A landscape with many valleys, sampled at points; each row gives a point and its height.
From any point a ball rolls to the lowest of the 2 points nearest to it. It stops when none of these is lower. Distance is the straight distance between rows; heights are no part of it.
marip: [ -9 -36  50  18   7  10  -5 -53  17 -16   8  37  -1 -28  -6 -16  28  -4
 -48   9   7  59  15  -6 -39  50 -28 -22   6  -5 -15 -13  -1   8 -14  29
   4 -26   2  21  37  25 -31   6 -41   5  -1]  height 366
Vud: [-25  44 -13  13  -3 -18  -4  24  -5  -1  -5 -27   6  11 -13   7  -7 -22
  13   3  -8 -29 -18  -2  29 -14  22   3   1 -11   6  35  23   4  -5 -13
 -11   8  -7  -1  26  -2  -5  12  35 -15   1]  height 484
Zef: [  3  -4  21  26  -4  24 -27  -7   8 -15   6 -20   7 -10  25 -14  31  11
  -7  10   0   8  41 -17  -9   1 -38  -2 -19  -5   9 -67  -5 -11  11  35
   6 -16 -11   0 -16 -11 -24 -37 -33  -3 -18]  height 257
gofip: [ -1 -13 -26  25  -6 -20 -13   2  20  29  20 -10  10 -17   4 -16  -1   2
  -7   9  -3 -24  -7  12   1  11  31  -1  -8  11  -8  24   1  11 -17  -6
 -17  15   9 -19  24   9  -9  -3  21  14  -4]  height 440
sezag: [-11   0  17  -1  12  29   5  -9 -14 -38 -15  -5  15   6  -3  -5   0 -34
   0  -5  10  39  11   2   7 -20  17 -10  -4   9  -4 -12  23  -7 -14 -24
  59 -26 -19  20  -3  -7  22  -7   2 -11 -19]  height 147
latal: [-17  22  23  13  -3   4 -38  14  -9 -21 -20 -44  17  27   8   0  22 -38
  -1   2  -9  -6  -6 -10  -1  16 -25 -17 -11 -22 -18  -9  15  -5   7  27
  -7 -22 -18  17   4   4 -34  18 -14  -7  -4]  height 414
beg: [-51 -15   1 -20   4   9   0 -41   5 -25 -32  -8  -2   3 -10  -5  16  26
  -7 -29 -10  -4  -6 -22  49 -47 -14  31  -7  47  -2 -50   5 -21   6  27
  54  -3 -30   6 -25   4 -12  -9 -29  18 -10]  height 199
vame: [ 60   9 -12   6 -47  26   6  57 -16  11  15   9  13  -5   4   9 -20 -11
   1  10  15 -21  34   7 -44  55 -11 -21   5 -44  19  25 -35  -1  10 -27
 -44  12  34   6 -26 -31  38 -13  10 -30  24]  height 610
seku: [  2  11  53   3 -14  19 -20   9 -26 -35 -30 -12  23  24  -2  17  -1 -56
 -22  18  -3  24 -17  -2 -17  63 -15 -40   9 -41 -14  18  19   0   5   4
 -12 -26 -11  27  10   0 -24  25 -26 -13   7]  height 480
Minu: [-13  -7  -2 -13  21  -7  44 -20  40  -1  23  29 -34 -34  -4  22  14  48
  21 -22  13  -7  38   3  29 -35 -28  44  19  -6  41 -37 -28 -19   6  27
  -9   8   1  19  -1 -22   1  -5 -33 -20  -4]  height 704
sulid: [-27  -2 -28   8 -13  -8 -16 -19  15   0 -18 -35  11   1   5 -16  11  38
  14 -15 -11 -27 -18 -34  28 -34  -2  38 -19  63  -3 -42 -15  -6  12  24
  11  14 -10 -30 -24  14 -18 -28  -6  28 -14]  height 236
nem: [-27  -5  37 -12  27  23  28 -36 -12 -37 -23  17 -11  22 -19   1   3 -43
 -17   7   9  57 -25  16  -3 -10  18  -4  13  -3 -17  27  31   1 -13  -7
  35 -17 -24  32  26  14  -5  50   4   8  -6]  height 483
devi: [ 36 -20 -33 -58  19 -52 -21   1 -10  12  18   9 -27  39 -16  17 -30   7
  31 -36 -18 -44 -19   3  23  -5 -38  20   6   5  -9  44 -14   8  -2   1
  11 -19   8 -20 -12  27  -2  26 -14  12  -7]  height 613
fil: [-27  39 -12 -22  13 -38  11 -14  -9 -20 -26 -15 -28  25 -20  -3 -16   4
  46 -40 -17 -25 -34 -29  46 -48 -20  46   6  17   7  18  26  11  10  11
  31   2 -12  -8  14  15  -3  18  22  -4  -6]  height 559
sufar: [-22   0  32  15   2  -3 -11 -14  -2  -9   6  10  11  -6  -6  -3  17 -33
 -34  15   0  25   0   2 -24  53   0 -25   9 -22 -25  25  16   8 -15  15
 -23 -19 -12  12  42  12 -47  28  -7   1  12]  height 231
Per: [-29 -41  -5 -85  15 -21   7 -56 -25 -16 -27  19 -31  31 -21  -4 -10  15
   1 -46 -42   1 -53  -4  41 -45 -17  36  18  66 -20  11   6 -10  21  12
  58 -26 -10 -10 -12  29  17  34 -19  26   2]  height 204
sab: [ 10 -11 -10   0  10   6   4   0   0 -11  12   3  12  -5   1 -15 -11 -14
  10  -9   2   5  19   1   5 -18  15   1   0  14   5   2  -3   2  -9 -33
  32 -17  -4  -1  -2  -5  30 -15  17  -5 -16]  height 99
zup: [ -8  19  24  31   1  24  34  15  25  24  29  24 -15 -50  42 -14  30  19
 -13  16  38  41  33  -4 -56  12  -6 -22  -6 -40  21 -55 -20  -4  12  16
 -37  16   1   8  10 -34 -11 -25 -15 -22  29]  height 423
Ninep: [-45 -35   3 -69  21 -39  13 -69   2   5 -18  25 -32  15 -26 -13 -14  41
  -3 -34 -53 -14 -52   0  31 -20   3  44  26  60 -20  24  -8   2  12  23
  34 -12   2 -19  16  42  -8  42 -38  30   2]  height 252
pomis: [-40  15 -31 -18   0 -25  25 -41  10 -14 -32   1  -8  -3 -26  -7 -16  47
  34 -35 -26 -13 -36 -45  47 -62  12  58   3  63  18   4  14  10  19   3
  42  17  -4 -31   7  17   3 -16   8  11   1]  height 332
nogek: [ 68 -32 -54   8 -37   5 -30  50 -22  32  35  -3   8  13   0  27 -24   5
   2   8  12 -54  20  32 -24  22 -14 -12 -17 -19   0  25 -30  11  -4 -21
 -51  24  32 -16 -35  17  26 -17  10  -4   5]  height 170
fik: [ 11 -46 -16 -49  10 -45 -63  12 -44  16  -4  -1  10  49 -21   2 -35 -11
 -34   3 -31  -5 -47  20   6   0  29 -16  11  15 -54  61  19  15  -3 -37
  25   7  -3 -37 -29  42  14   6  11  46  -3]  height 115
lelo: [ -7  17 -40   9  -6  -4   3  -7  15   3 -10 -29   2  -1  -4  -2   5  54
  40 -14   4 -38 -11 -31  41 -58  -1  40 -11  51  21 -41 -15  -2   4  14
  -4  21  -1 -28 -31   0   5 -36  16  17 -18]  height 194
loko: [-28  -2  22  25  12  32 -20 -16  -8 -16 -21 -17  27  -8  -5 -24  11 -24
 -21  14  12  35   0   0   5 -19  36 -21  -9  24 -19 -21  31 -13 -11 -16
  50  -7 -20   6   5   5  -5 -19  25   5 -16]  height 190
neb: [-28   4   1 -20  12  -9 -19  -8  -6 -21 -21 -34  -2  32  -1  -4  24  -7
   9 -29 -12 -15 -17 -17  29 -15 -38  13 -15  11 -19 -26   3 -12  15  40
  27 -21 -18   9  -1  11 -31  15 -19   7  -6]  height 348
lik: [-56   7   7   9  13  -2   0 -23  24  -5 -13  -8  -7  -8   1 -10  21  29
  -3 -10   4  -4   1 -24  31 -38 -14  24 -11  22   0 -56   4 -16   7  42
  17  12 -26  -3  -2  -4 -50 -12 -16   3 -10]  height 258
pir: [ 40 -48  -7  -3   5 -17   4 -16  20  13  38  38   2 -34   8  -2   5  15
  -8  -4  12  -3  29  -1 -32  64 -21   1   2  -8   6   9 -33   6 -12   2
 -16 -19  33 -17   8  11  -2  -2 -31  -2  -2]  height 256
dak: [-39 -19   9  20  13 -10  29 -35  46  19  24  30 -12 -52   4  -9  22  43
 -16   0   9  14  32   5   5 -16   0  17   4  21  17 -49 -17 -17 -10  24
  -2  16  -7   9  18 -10 -23 -16 -28   5 -15]  height 23
rabe: [ -8  -5  12   5  -3   0 -42  -3 -20 -14 -10 -30  26  20  -2 -13  10 -35
 -28   5 -22   2 -13  -4   2  20  -1 -23  -8   7 -30  11  20  -1   1  11
   3 -26 -12   1   9  21 -18  12   4  17  -7]  height 436
Zop: [ -3 -15 -25  23  12  -6  30 -19  47  34  28  14 -16 -53  20 -13  15  59
   4  -1  11  -6  14   9   4 -24  18  18  -3  28  25 -36 -23 -13 -12   6
 -21  21  10  -6   0 -11  13 -16   3  12  -8]  height 114
gota: [ 28   8  -3  26 -49  13   7  51 -25  18   4  -1  27 -15   3   6 -11 -19
 -16  20  12 -17  34  21 -19  42  24 -44  11 -32   7  33 -23   1   3 -42
 -38   9  13  -6 -15 -32  26 -24  27 -11  31]  height 621
Tibo: [-13  25   6  25 -20  -1 -12  25 -16   2  -8 -22  35   7 -14   0 -13 -37
 -20  20  -9  -6  -2  11  17  12  36 -32   6 -14 -15  36  21   4  -7 -25
  -9  -3 -16   0  13  -9  -4   1  32  -6   5]  height 469
dede: [-43   4  -6 -18  -1  -7 -37 -15 -14 -12 -40 -42   7  31  -2 -16  18  -3
  -5 -24 -24 -10 -46 -33  28 -23 -19  14 -18  46 -33 -25  11  -6  13  36
  30 -14 -25  -9  -5  23 -18  12  -3  27  -1]  height 312
vul: [-53  -7 -12  -3  -7  -6 -28 -36   8  -7 -47 -32  18  12  -6 -27  15  31
  -3 -21 -24  -9 -49 -46  27 -26  -5  31 -16  72 -24 -33   1  -5  22  34
  30   1 -18 -24  -7  19 -30  -8 -19  40   1]  height 277
baza: [-31  22 -41  -1  -9 -44  11 -17  23   8 -28 -19 -14   0 -19  -8  -3  47
  44 -22 -16 -34 -47 -46  38 -39   1  57   1  51  -1  12   4  12  21  17
   0  33   5 -35  13  22 -26   3   3  23   4]  height 367
ges: [-15  64  15  32   9  35  20  38   0  -6  -9 -15   3  -1  19   4  -4 -21
  29  32  21  10  20   4  -2 -32  29 -19 -12 -40  26 -41   3  -7  13 -11
   1  14 -11   0  -6 -45   6 -24  12 -38   6]  height 374
feb: [  6  57   2  14 -15 -15  11  52 -31  -3  -8 -19   2  28 -13  32 -18 -31
  32   9  -4 -38   2  16  26  -1   7 -15   9 -43  15  53  10   4   7 -25
 -26  16  -9  10  12 -20  12  17  27 -33  12]  height 498
taz: [-17  15 -47  17 -11 -29  10   3  36  31  -2 -27  -9 -13   3   2  10  46
  34  -7  -7 -48 -30 -20  19 -17  10  41 -13  32   1   3  -5   6   7  28
 -31  42  14 -30   8  22 -21   1  10  29  -3]  height 398
gobup: [ -6   2  72  -1  -1  26   9 -16 -13 -50 -29  13  13  16  -4  10   4 -59
 -28  22  14  67 -21   5 -33  67  -6 -27  15 -33  -8  19  19   6 -12   7
  -1 -21 -12  43  17   5 -26  32 -22  -7  12]  height 463
golo: [-39   7  38  12  25   0  -2 -22  14 -16 -12  -5  -4  14  -7   8  29 -31
 -24   7   4  38 -17  -2 -10  13 -17  -8  -1 -22 -26  -2  17   7  -7  39
  -7 -20 -18  32  40  14 -54  34 -17  -1   7]  height 264
ran: [ 47  -5 -39  27 -13  23  13  32  11  49  34  -6 -16 -32  31   1  22  30
  -3  10  17 -23  17  13 -42  18  -6  -6 -10 -29  25 -20 -30  -4   2   7
 -70  14  35   5 -21 -22  30   2  16   1  29]  height 576
veve: [ 17  51  52   7 -48  21  28  52 -18 -29 -26   3  25  19  10  20 -23 -32
  -1  30  10  12  18   3 -31  83   5 -44  24 -44  11  16 -12   3  15 -23
 -28   6  20  22  -7 -41   3  -6 -20 -39  31]  height 641
gom: [ 18   1 -55  23   2  -9  36 -11  41  48  27   3 -22 -53  18 -10   0  59
  26   3   4 -26  -7  17   9 -30  32  31  -2  23  31 -13 -10   0  -5   5
 -41  35  23 -13  -4  -2  31  -3  33  18  -6]  height 169
kizip: [-42  35   2 -12  22 -11  24 -25   0 -25 -24  -1 -17  15 -13   3  -9 -10
  24 -19 -11  10 -23 -13  35 -46   9  29   1   8   3  20  41  -3  -1  -1
  35  -3 -14  12  31   6  -8  22  21 -10  -6]  height 533
noka: [-46   3   8  17  15 -26   7 -28  39  23  15  11 -13 -21 -13 -10  17   4
 -18   4  -3  12 -16   2  -1  10  19  12   2   8 -22  16   9  11 -19  18
 -16   9  -9   4  64  17 -49  32   0   9   1]  height 171
fafiz: [-39 -18  32  38  12  11   3 -48  25   6  -3  18   0 -30  -7 -26  26   9
 -35  14  14  40  14   5  -5 -12  10  -9  -2  25 -16 -38   9  -8 -24  17
  29   3 -23  19  35   4 -41 -14  -4   5  -4]  height 267
tagon: [ 29 -12 -26 -17  15 -18  31 -15  31  10  34  16 -26 -19   3  13  -4  34
  36 -22   6 -27  31   9  15 -13 -30  35  13  -4  33  -3 -32  -3  -3  15
 -14  -4  15   5   0 -10  21   9 -10 -12  -5]  height 662
zufod: [ 37  40 -30  26 -25  42   3  66 -16  47   7 -37  -6   0  12  22  15  26
  25  27  22 -35   4  16 -22 -30   7 -15 -17 -36  22 -21 -10 -10  12  -2
 -70  38  20   6 -41 -42  41   9  45 -22  29]  height 541
Voda: [ 37 -30 -31 -38   0 -43 -51  31 -44  16  14  13   8  45 -28  13 -45 -12
 -19  -5 -20 -22 -26  20  16   4  18 -10  10  -9 -33  69  11  23  -7 -42
  11   8   1 -30 -31  30   8   3   4  24  -3]  height 141
tevu: [ -7  -8 -17 -13  13   3  22 -36   5 -20  -1  18   0  -2 -13  -9 -14   5
  10 -28  -8  12  15  -6  34 -47  18  24  -3  40   8   3  19  -5 -16 -36
  66 -18  -7  -3  -1   2  38 -27  15   3 -26]  height 145
mim: [  5  21   7  26   0  35 -13  28   9  -2   7 -26   9  -3  29  -6  19   9
  16  20  15  -1  32 -12 -11 -18 -19  -4 -14 -21  16 -65 -19  -9  14  18
 -12   2 -13  -2 -24 -36  -9 -32  -2 -20  -5]  height 307
bidi: [-23 -32  -1 -56   6   0  -7 -33 -19 -29 -31  -7 -10  19  -5  -7  15   2
   1 -43 -22   1 -23 -11  40 -41 -34  26   1  48 -14 -26   2 -21   9  21
  58 -26 -19   8 -27  17  10  17 -32  18 -10]  height 134
pama: [ -7  14  79   9 -15  44  22  -8   0 -49 -22  26  11  -2   7   4  -3 -48
 -25  24  24  73  -1   0 -49  77  -4 -29  19 -36   3  -7   4  10 -10   2
   8  -7   3  49  11  -8 -22  -3 -36 -20  16]  height 443
Niref: [-15  22  52  21   4  52  31   0  17 -38 -17  19  -5  -8  16   2   3 -31
  -7  27  37  56  32   2 -31   1  -5 -17   0 -33  18 -47   6  -2   0  -4
  37   5  -7  34   3 -27 -18 -22 -40 -26  13]  height 384
nuri: [ -7  20   2  42  -5  21  14  18  15  30  13   0  10 -41  21 -21  16   1
 -14  30  27  12  26  13 -25   8  42 -29  -3 -10  15  -8 -10  -4  -5 -20
 -24  12  -1   0  16 -30  11 -23  32 -13  24]  height 473
Kag: [ 67 -50 -36   4 -23 -16 -46  35 -32  22  35  26  14  19  -9  22 -26  -2
 -17  13   1 -41  17  20 -23  55 -16 -15  -9 -27 -10  48 -22   7  -7 -25
 -40   6  40 -29 -32  32   0 -17 -16   2  -1]  height 193
lufe: [ 35  33  25  -3 -39   6  -3  61 -32 -21  -8  -2  16  29  -4  42 -18 -32
   8   6   5 -21  13   3 -12  73 -27 -24  11 -55   3  30 -16   1  18 -24
 -28   2  20   9 -10 -28   4  13 -11 -36  12]  height 653
rutu: [ 12 -53 -13 -27   5 -32 -53  -7 -16  23   0  -8  18  21  -3 -18 -17   0
 -19   2 -35 -17 -26  11   1  11  26  -8  -6  37 -52  41   4  15 -13 -14
  30   0   8 -34 -13  47   2 -11   1  46 -14]  height 81
lasel: [-11  -8  21 -20  15   0  -9  -4 -13 -20 -14  -7   8  20  -6   2  -2 -42
 -13   6  -5  19 -14   2   5  14   9 -10   7  -7 -23  27  22   1  -5  -7
  12 -24 -24  18  18  -2  -9  33   1   1  -3]  height 458
Budol: [-12 -12  17  24   2   1 -36 -37  16 -11   5 -12   8 -16  14 -16  46  21
 -21  -1 -14   3  26 -14   1  18 -38  -1 -19   8  -2 -53  -4  -7   8  50
  -8 -26   0  -5  -6  20 -40 -22 -37  13 -11]  height 203
lovob: [ -6 -20  59  -2   5  36  28 -33  22 -44  -5  41 -11  -5   0   4   9 -21
 -27  -1  24  71   9 -10 -34  51 -34  -2   4 -24   2 -18   4   1 -16  14
  17 -13   4  39  25  -2 -26   7 -50 -15   2]  height 409
Solor: [ 62 -26 -48 -32  -2 -37 -38  29 -28  19  26  21  -5  44 -19  26 -49  -8
   5  -7  -6 -40  -7  21   7  15 -17   4   4 -25 -11  60 -12  16 -13 -33
  -6  -2  14 -24 -28  21   7  10  -2   9  -7]  height 165
fis: [  1   7 -34  11   5  18  11   2  15  -1   0 -10   7 -12   1 -11   2  40
  21  -9  12 -15  21 -20  26 -69  12  24 -19  35  25 -61 -10 -11   2  -6
  23  15  -5 -23 -36 -16  30 -51  24   8 -27]  height 142
Nafan: [ 16  13 -16 -50  17 -38   0   0 -17 -16   0  -4 -20  36 -16  12 -29 -11
  46 -38 -23 -26 -16  -3  32 -26 -31  33  11  -3  10  42   9  12   1  -9
  26 -11 -10  -1   8  18  14  24  14 -11 -11]  height 586
dut: [ 25  19 -27  11   8  13  47  18  25  40  31  17 -28 -42  33  -5  15  29
  19   8  27   6  27   7 -35  -9   6   1   0 -29  43 -22 -28  -2   0  -1
 -48  13  23   9  -5 -42  42   4  15 -17  29]  height 603
Deped: [ 44  12 -48 -12   0 -13  13  21  -2  19  27  -3 -17   6  -8  12 -29   8
  46 -14   0 -38  18  11  12 -34   1  25  -1  -1  25  20  -9  15  -8 -29
 -13   7  17  -8  -7  -3  52  -9  43  -9  -2]  height 220
lov: [ 19  28  38  18 -45  17  19  42 -27  -7 -11   5  36  -7   3   3 -19 -37
 -18  31  10  11  32  13 -21  68  23 -56  27 -26   3  26  -8   2   7 -33
 -24  -3   4  12  -9 -38  20 -27  12 -17  33]  height 631
zuku: [-29   6  38  11  12  30  36 -17  27 -24  -1  27 -19 -17   2   5  18 -14
 -11   4  25  51  33  -2  -9 -14  -7  -2  -2 -15   9 -31   2  -3 -16   4
  35   4 -21  39  21 -23 -22  -8 -26 -15   4]  height 346
mur: [ 26  21 -66   9  -3 -14  20  17  10  28  18 -11 -12 -20  -1   8 -26  35
  39  -7  -9 -32  -5   1  11 -46  26  28 -16  15  32  25  11  21  -2 -25
 -31  33  28 -23  -1   3  50 -17  64   4  -3]  height 233
Giv: [ 60 -53 -25  -6  -1 -25 -26  -1   3  29  40  34  -5   0   3   6  -9  14
  -9   6   3 -35  13  17 -23  54 -16  -7  -6  -9 -10  37 -23  12 -14  -9
 -16 -10  41 -34 -19  33  -3  -5 -23  14 -10]  height 216
nepe: [ -7  -7   5 -59  24 -35 -31  17 -52  -5 -18   1 -11  58 -19  13 -26 -38
 -21   6 -24  -6 -61  11  13   2   0 -13  23 -19 -35  73  30  -1   6 -14
   1 -18 -11  -8   4  19  -7  59  11  24  -5]  height 557
gatis: [ 23 -30  14  -2   5   5  27 -18  38 -11  29  43  -7 -36  16  -1  11  18
 -11 -12  17  30  40 -15 -39  59 -34   0   0 -19  24 -23 -31  -2  -4  10
 -10 -17  29   8  14 -11   4  -9 -37 -20   3]  height 309
seteg: [ 21  69  -6  11 -11   3  27  52 -14   5  -3 -10 -11  15  -1  26 -15 -14
  48  12   6 -27  14  16   1 -16   4  -7  -1 -45  35  13  -4   9  16 -24
 -29  12   7  14  -8 -43  48  -4  35 -43  14]  height 512
noni: [-18  25   8  41  10  27  35  15  23  44  22   7  -8 -58  44 -29  25  20
 -13  27  30  27  20   3 -41 -18  30 -27 -13 -25  25 -53 -13  -8   7   4
 -43  33  -6  -6   2 -44   0 -24  26 -16  29]  height 459
nal: [-24  18  25  18  11  14   4  -6  23  -9   3   1  -3 -16  12  -2  17 -22
 -12   5  16  31  17  -7  -9   5  -2 -10  -2 -23  -4 -28   4  -4  -6  22
   1  -5 -22  20  27 -13 -37  -2 -15 -13   7]  height 306
dab: [ -5  46  25  13  11  35  12  39   7 -20 -10  -7  -7   6  30  11   5  -8
  34  21  29   8  32  -6 -14 -34  -7  -5  -8 -39  24 -65 -11 -12  23   6
  18  12 -11   8 -19 -51   1 -20 -17 -42   1]  height 347
kel: [  4  -9  19  15   5  18  38  -1  39  11  34  38 -16 -46  30   5  34  27
 -15  -3  23  37  42 -14 -54  41 -31  -1  -7 -33  30 -50 -29  -5  14  31
 -37   3  29  11   7 -27   2 -22 -32 -23  17]  height 369
zaro: [ 12  55 -19  24  -8  20  14  49  -4  27   6 -19  -5  -6   8   8  -1   2
  34  21  19 -23   9   2  -1 -36  22  -4 -12 -29  32  -9  -5  -4   8 -10
 -38  25   7   3 -13 -41  32  -3  51 -25  18]  height 526
povup: [ -1 -53  12 -21  18   0 -20 -42  -9   1  -1  11  17  -3  -3 -22  -4  -2
 -19  -4  -8  29  -7  11  -1  -8  33 -13  16  48 -31  18  11  -1 -22 -21
  61 -18  -8  -8  15  28  22  -6  11  24 -24]  height 92
Zug: [-12 -32   1 -32  17   5  13 -54 -13 -20 -12  20   3   7 -19  -9 -11   0
  -6 -25  -8  34  -9   2  20 -36  33   9   8  49 -14  17  31  -1 -21 -30
  80 -17 -10 -10   4  25  38  -1  23  16 -30]  height 143
rozu: [ 25  -2 -31   7  -1  13  -8  17  11   3  19 -20   9   0   8  -4   3  11
  27 -10   7 -21  31 -13   9 -33   0  11  -7  17  19 -40 -23  -2  -3  -9
   6  -7  -2  -8 -26  -8  30 -30  17  -1 -12]  height 90
seles: [ 31 -13  13 -54  11 -36 -23  32 -67 -13 -14  20   1  58 -33  27 -45 -44
 -23   9 -14  14 -43  21  18  24   4 -26  35 -36 -23  86  37  -4  13 -46
   3 -13 -22 -11 -24   0   0  44   0  15  -5]  height 543
nurul: [ -5  11  -3  41 -20   3 -15  22  -1  25  12  -9  24 -20   3 -11   6 -16
 -24  20   6 -11  10  17 -12  33  34 -28   0 -13  -5  22   7   4 -13 -17
 -30   8   4  -7  23  -4  -8  -9  23  -2  19]  height 456
zemef: [ 21 -77  15 -27  11 -14 -60 -40 -21  16  -3  -3  17   2   6 -27   2   3
 -26  -2 -35  11 -15  13 -13  13  13 -21   7  53 -50  13   3   7  -7  -5
  48 -17   2 -21  -3  51  12 -16  -9  39 -28]  height 33
zap: [-19 -36  42  36   9   7   6 -53  28   7  17  38   2 -50   3 -25  26  19
 -42   7  20  54  38  13 -31  21  -8 -16   5  12  -6 -36  -7  -4 -27  13
  10  -7   0  21  35   8 -27 -22 -26  -3  -2]  height 318
Zagin: [ 53 -11 -33 -11   5  -5  36   7  24  27  42  27 -30 -25  13  11  -8  24
  32 -13  13 -16  27  15 -18   7 -18  18  11 -21  41   6 -40  -1  -7  -4
 -35   2  23   1   6 -21  38   9   3 -20   6]  height 634
zin: [-44  -8 -10 -43   9 -37  28 -65  12  -8 -20  25 -29   1 -30  -9 -20  42
  16 -36 -42 -15 -36 -16  50 -48   7  62  21  66   4  26  11   9   7   9
  35   6  -1 -12  17  29  -3  24 -12  16   0]  height 292
tege: [-20   8  27 -18  18 -10 -30   6 -18 -36 -30 -31  -2  35   2   7  23 -36
  -2 -18 -15  -1 -39 -13   4  14 -48  -9 -15 -14 -29  -2  17 -12  18  41
  11 -32 -12  23   8  20 -30  48 -20   0  -7]  height 386
gepi: [-38   5  23 -28  33   3  41 -57  -2 -38 -27  29 -35  17 -22   6   0 -21
  -2 -14  -3  43 -27  10  20 -47  10  28   7  11  -5  27  49  -1 -14  -2
  52  -9 -24  26  30  17  -6  42   6   3  -9]  height 507
nisif: [-27 -23  10  25   7  -8  -1 -36  36  13  19   0   1 -42  19  -9  38  55
 -14   5  -7 -10  26  -7   6  -5 -17  14  -5  23   9 -68 -24 -17   5  48
 -25   1  -1  -9  -9   5 -34 -30 -39  14 -17]  height 120
vopub: [ 22 -24  19 -34 -10 -19 -56  37 -66 -23 -24 -15  23  54 -18  17 -17 -51
 -42   4 -29   3 -40  10   3  33 -16 -45   1 -23 -40  45  29  -5  21 -13
  -7 -20  -6  -7 -28  22  -3  27 -10  18 -14]  height 509
vatuk: [ 46   9 -46  34 -28  43  -2  50  -8  55  14 -23  -2 -19  25  16  28  32
  -2  27  19 -36   2  24 -44   2  -3 -19 -18 -35  17 -20 -20 -10   9   9
 -83  34  34   6 -46 -25  32   4  37  -4  36]  height 558
paluk: [ 31  -3  32 -47  -5  -9 -22  33 -62 -40 -23  -2  24  48 -12  25 -33 -58
  -6   1 -10  19 -33   9   3  36  -7 -32  20 -32 -14  49  24  -1  10 -35
   9 -26 -14  10 -28  -9  17  39 -13  -4 -17]  height 527
pel: [-47   8  33  37   9  37  -8 -21  14  -9 -16  -9  11 -12   2 -32  12 -12
 -28  22  19  39  11 -11   1 -31  24 -18 -19  11 -13 -50  26 -10  -6  11
  41   9 -28   9  10  -2 -36 -22  10   2 -14]  height 223
tedu: [ 58 -15 -39   4 -13   3 -28  32  -4  16  29 -21  13   8   6  10 -11   6
  13  -3   4 -40  29  12 -10   3 -13  -6 -18   4   6 -10 -30   8  -2 -11
 -27   0  20  -9 -28   1  29 -32  14   0  -6]  height 138
Dem: [-27 -18  13  13   6 -16 -22 -25   9  19   5  -3   7 -12  -8 -22  14  -8
 -31  20 -11   3 -20  12 -13  26  30 -10   4  10 -39  29  13  10 -20  10
  -3  -2  -6  -6  49  33 -41  24   3  20   0]  height 201
batuf: [-15  48  41  23  -4  39  14  29  -6 -32 -17  -4  18   4  12   9  -6 -43
   8  27  21  32  21   4 -17   9  25 -30   7 -34  13 -20   2   3   4 -17
  13 -11 -13  27   0 -39   1 -19  -9 -31  16]  height 399
Zizan: [ 14  -6  42  -2 -27   3 -46  29 -51 -32 -30 -30  39  36  -9  14 -11 -60
 -42  11 -24   1 -19   7  -1  59 -12 -54  10 -34 -26  34  31  -6  14  -3
 -20 -22  -6   4 -19   7 -10  18 -16  -1  -6]  height 496
falo: [ 57  -7 -52 -28  -7 -27 -10  24 -14  22  35   0 -15  28 -13  22 -41   4
  30 -18   0 -53   5  16   9 -11 -17  18  -4  -6   9  48 -18  18 -10 -27
 -15   8  16 -13 -17  14  28   4  20   0  -7]  height 192
kepi: [ 57  18 -25   7 -27  34  20  57  -1  26  22  -6 -12  -4  19  18   4  12
  22  12  21 -19  29   2 -46  24 -22  -8  -4 -42  26  -8 -39   0  14 -10
 -57  10  43  10 -29 -35  49   4  13 -32  30]  height 597
Gadul: [-23   2 -39  20 -11 -30  -2   0  30  29   1 -16   4 -18  -6 -19  -4  21
  14   4 -14 -28 -32 -11  11  -2  38  25 -10  43 -17  26   8  14  -2   1
  -6  30  13 -30  28  28 -18  -3  13  33  -9]  height 422
mav: [ 15   4 -57  12   0 -15  38 -17  31  26  11   6 -14 -38   2  -9 -19  52
  40  -6  -8 -24  -6  -5  22 -44  39  38 -11  46  32   5  -2   9  -6 -15
 -13  30  21 -23   3   8  41 -25  44  12 -13]  height 205

Where does a ball stop that starts at each point below?
ges => dak
veve => bidi
zuku => noka
seles => sab
pama => sab
Deped => zemef
nem => rozu
noni => rozu
tagon => bidi
dede => rozu
zaro => bidi
Gadul => bidi
